Each scene shows the same named points in several views. A view is turned or mirrored, shifted and resized as a whole, has a little noise and may leave points out.

Scene 1
View 1
j240: [ 31   7 -29  18 -22  -1   8   7   6  -8  10   6   6  14  -6  20  33 -15
   2  27  -4 -17]
j668: [ -4  -3 -14  23 -14  21   3   1  -6   5  10  15  -1 -22 -18   6  -7 -11
  24  -9  14  -2]
j692: [-24   3 -19  24  -9  11 -19   3 -14   1   4  28  10  16 -33  26  -9 -38
  18 -27  -6  -9]
j126: [ 33  -1 -12  11 -23  -2   3 -16   4   2  24  -3   0  -4 -16  23  27  -8
   0  14  -6 -16]
j566: [  9  -5  -4  21 -19  33  -3 -40  -4  -5  39  -4 -12 -39 -22   8  10   5
  19  -6  16  -6]
j737: [ 22  -8  -9  11 -23  -5  -5  -7   0  19  21   2   5 -14 -12  17  16  -3
   3  -3   0  -3]
j108: [ 35   2  -3  12 -15  17  40   3  10   2   7   2  -8 -32 -16  10  -4  -3
  24  26  16 -17]
j40: [ 10 -10   3  10 -17   2  -7 -19  -5  21  22   5   3 -17 -29  23  -2 -12
   9 -19  -4  -6]
j558: [ 38  16 -31  22 -20  23  26  -6  13 -35  15  -1  -7   5  -7  16  36 -12
  12  48   8 -28]
j313: [ 19  10 -29  22 -20  11   1  -7   3 -20  16   6   2  14 -14  23  30 -20
   6  21  -2 -20]
j813: [ 20  -2  -9  10 -16  -6   9   5   0  13   6  10   5  -1 -22  23   4 -20
   8   2  -6 -14]
j810: [ 36  -7   6   8 -20  20  33 -16   7   9  20  -7 -14 -46 -17   8   0   8
  21  17  17 -11]
j998: [ 19  -1  -3  17 -17  26  10 -29   1  -7  28  -3 -11 -27 -24  14   7  -4
  19   5  11 -15]
j66: [ -4 -10 -15  21 -21  13 -10  -1  -9  20  17  12   1 -32 -11   1   3   1
  18 -18  16   9]
j526: [ 16  -6  -6  13 -20   8   0 -15  -2  12  22   3  -1 -20 -19  15   9  -5
  12  -4   4  -5]
View 2
j108: [ 34   5  12  -7  24 -13 -14 -19  -9  38  -2 -19 -11  -4   3  32  27  46
  21  33 -15  22]
j813: [ 22  -2  -1  -7   4  -7   2   6 -26  28  -8  -7 -12  -4 -23  15  24  16
   3  -2  -7  30]
j737: [ 18  -9   5   6  12 -11   3  10 -20   2  -4 -21  -7  -4  -9   6   8  12
  -6   9 -10  25]
j692: [ 11  24  -6   6 -22   4  -1   7 -48  32 -48   3 -35  -1 -29  18  17 -24
   3 -16   2  20]
j313: [ 19 -14 -31  -6   3 -26   4  -3 -25  19   3 -14 -35   2 -14  20  21  -8
  36  11 -17  23]
j66: [ 19  23  18  24  10  -4  -8   0 -31  -1 -31 -29 -12 -14   4  14   0   6
  -6  14  -5  19]
j668: [ 21  25  11  14   5  -4 -12  -9 -30  21 -34 -18 -21  -8   0  23  11   8
   6  15  -6  17]
j810: [ 29  -3  24  -2  28  -9 -15 -15   1  26  -5 -23  -3   4  16  19  14  45
   7  44 -15  10]
j566: [ 12  -4  13  12  10  -7 -14  -7  -7   7 -26 -24 -21  16  24  10  -5   2
   4  43 -12  -8]
j558: [ 28 -18 -35 -13  18 -37  -4 -22 -12  29  21 -20 -38   3   1  32  28  10
  57  33 -27  19]
j526: [ 19  -2   9   6   9  -7  -4   4 -18  11 -15 -19 -11   1  -1  10   8  10
  -2  17  -8  15]
j240: [ 25 -14 -28  -5  10 -29   7  -1 -27  16  17 -17 -25  -9 -20  21  26   6
  33   4 -18  37]
j40: [ 14  -3  15   3   0   4  -1  13 -20  16 -25  -9  -7   9 -11   3   7   7
 -16   6  -2  12]
j998: [ 18  -7   7   1  10  -8 -12  -9  -7  22 -17 -16 -21  14  14  16   7  12
  13  37 -13   0]
View 3
j692: [-39  -6 -28 -10  23  26   7   7  -4  -4 -25  -1  -9  35   8 -27  29 -24
  26   3  40 -33]
j126: [ -8  -9 -19   0  25  15 -12  -7  -7  16  -8   8  14 -23 -14   8  -3   7
 -15   4   0   3]
j810: [ 21 -25   6 -13  46  19  -1 -17 -19  15  16 -15   4 -17 -19  18  18  31
  14  22 -38  -2]
j40: [-21 -10 -24   0  37   6  -1  13  -9  21  -7 -21  -1   1  -9 -14  10  17
  24   8   8 -10]
j566: [  6 -28  -2 -11  60   5   9  10 -25  19 -17 -14  -6 -29 -31   5  25  15
  23  14   3  -9]
j668: [ -6 -26  -9 -12  33  29   6   2 -14   1  -9  -5  -1  12  -6   2  29   3
  34  26   6 -27]
j558: [ 14 -13   5 -25  22  37  -8 -44 -15  -4 -10  40  11 -28 -15  30  16 -18
 -42   4  -9   0]
j108: [ 15 -19   5 -17  30  35  -4 -32 -14   3  18  -2   7  -1  -6  18  19  17
   6  21 -35  -7]
j998: [  7 -18   2 -15  51  12   6  -9 -21  14  -9  -8  -5 -20 -23   5  26   8
   8   9  -7  -6]
j813: [-18  -5 -23  -2  15  25 -11  -8  -2   8   3  -2  10  11   4  -5   3   5
   3   7   0  -9]
j737: [-11 -18 -24   5  25  15 -11  12  -4  17  -7  -2  15 -12 -10   6  -3  18
  11  16   4  -8]
j313: [ -8 -10 -12 -16  18  31  -5 -19  -9  -2 -24  34   8 -15 -10  10  13 -26
 -27   1  22 -10]
j526: [ -6 -19 -16  -2  36  15  -2   6 -11  15  -7  -7   6 -10 -13   2  11  14
  17  15   1  -9]
j66: [ -5 -35 -18   0  34  24   1  24 -12   6 -15  -6   6   0 -11   8  19  16
  43  33  12 -28]
View 4
j126: [ 16  14 -23  12  27   5   7   1  23  21  16  11   4  -1 -20  -5 -10   4
 -11  26 -31  -6]
j998: [  0  45 -28   8  14   4   1  -5  -5  33  32  29  -7  14   2 -11  11  11
  -7  10 -27  -6]
j668: [ -5  42 -12   1  -2   2 -32  -4   8  26  24  13 -13 -13  17 -14  13   1
  16  -2 -14 -19]
j313: [  0   3 -33   0  20  21   0   4  16  20  10  23  -4 -15 -22  -1 -19 -23
  -2   3 -32   6]
j566: [ 12  63 -31  16   9   9  -2  -2 -16  24  43  31  -8  10   2 -21  16  20
 -12   2 -20 -11]
j66: [ 13  51 -10  15   0   3 -36   1  13  15  31   3  -6 -21  13 -26  14  15
  11   3  -7 -29]
j737: [ 23  28 -11  14  18  -1 -12   1  26  16  21  -1   3  -8  -9 -14   0  15
  -2  25 -20 -20]
j40: [ 26  44   5  -7   4 -14 -13  -5  11   9  24   0  -5   8  -3 -13  12  10
   6  22 -18 -21]
j692: [  5  24   7 -38 -13  -2 -33  -3   9  -4   8   5 -18 -18  -3  -5  -3 -36
  32  -7 -17 -11]
j526: [ 13  38 -12   9  12  -2 -11  -1  13  20  26   9  -3   0  -2 -14   8  12
  -1  18 -20 -17]
j813: [  4  11  -2  -6  14  -9 -13  -3  30  24   9   0  -3  -4  -4  -1  -2  -7
  12  24 -25 -13]
j558: [-25  -7 -58  19  34  29  12   4  18  50  13  39  -1  -8 -12   5 -20 -17
 -11   3 -41  17]
j240: [ -1  -9 -31  10  27  16  -3   6  37  27   4  12   3 -21 -20   1 -22 -16
  -1  14 -32   0]
j810: [-15  39 -28  28  26  -8  -2  -9  15  59  35  21  -2  19  21  -8  21  33
  -9  28 -26 -14]
j108: [-34  19 -26  19  25  -9  -8 -11  25  69  23  18  -5  12  27   1  17  16
   5  24 -28  -9]
View 5
j810: [ -5  -1  -4  12   7 -33  24   9  31  53 -39  12   9  -1 -24  10  10  -3
  28 -12 -20   2]
j998: [  3  -7  -9  14   1 -28   1   8  15  48 -31   8  -3 -14 -19  14   2  -2
  -1 -15  -9  -4]
j126: [ 12 -13  14  20  10 -15   9 -14   5  25  -7 -11  -4  -3 -16   9   3   1
   7  -7  -9   5]
j40: [ 14  -3  -3   5   3 -12   6  20  17  18  -7  -4   1 -12  -4  21  14 -25
   7 -32  -4 -21]
j737: [ 11  -4  12  17  10 -11   9  -4  15  21  -2  -3   3   2 -12  15  14  -8
   8 -21  -9 -15]
j66: [ 10  12  -7  17   6  -7  -1   4  28  35  -9  17   9   5 -16  18  19 -14
  -2 -40  -1 -35]
j108: [  5   8  -8  12   7 -22  25  -6  26  54 -35   6  11   0 -26   3   5  -9
  32 -19  -8  20]
j813: [ 22   0   3  10   7  -3  14  -4  12  21  -6 -11   2  -6 -10   9   6 -21
  17 -28   2   7]
j240: [ 22  -1  13  26  12   0   9 -36   0  28  -4 -10   0   3 -23  -2  -4   1
   6 -16   5  21]
j566: [ -3  -7  -9  18   1 -31  -8  13  18  49 -30  17  -4 -11 -20  20   7   1
 -11 -16 -13 -24]
j526: [ 10  -2   1  14   5 -16   4   4  17  30 -12   3   1  -5 -15  16  11 -10
   5 -22  -7 -14]

Which points are out of place in each view (at most two, in the order of its rows)? Write none if all are in place.
view 1 => none
view 2 => none
view 3 => j566, j313
view 4 => j692, j108
view 5 => j40
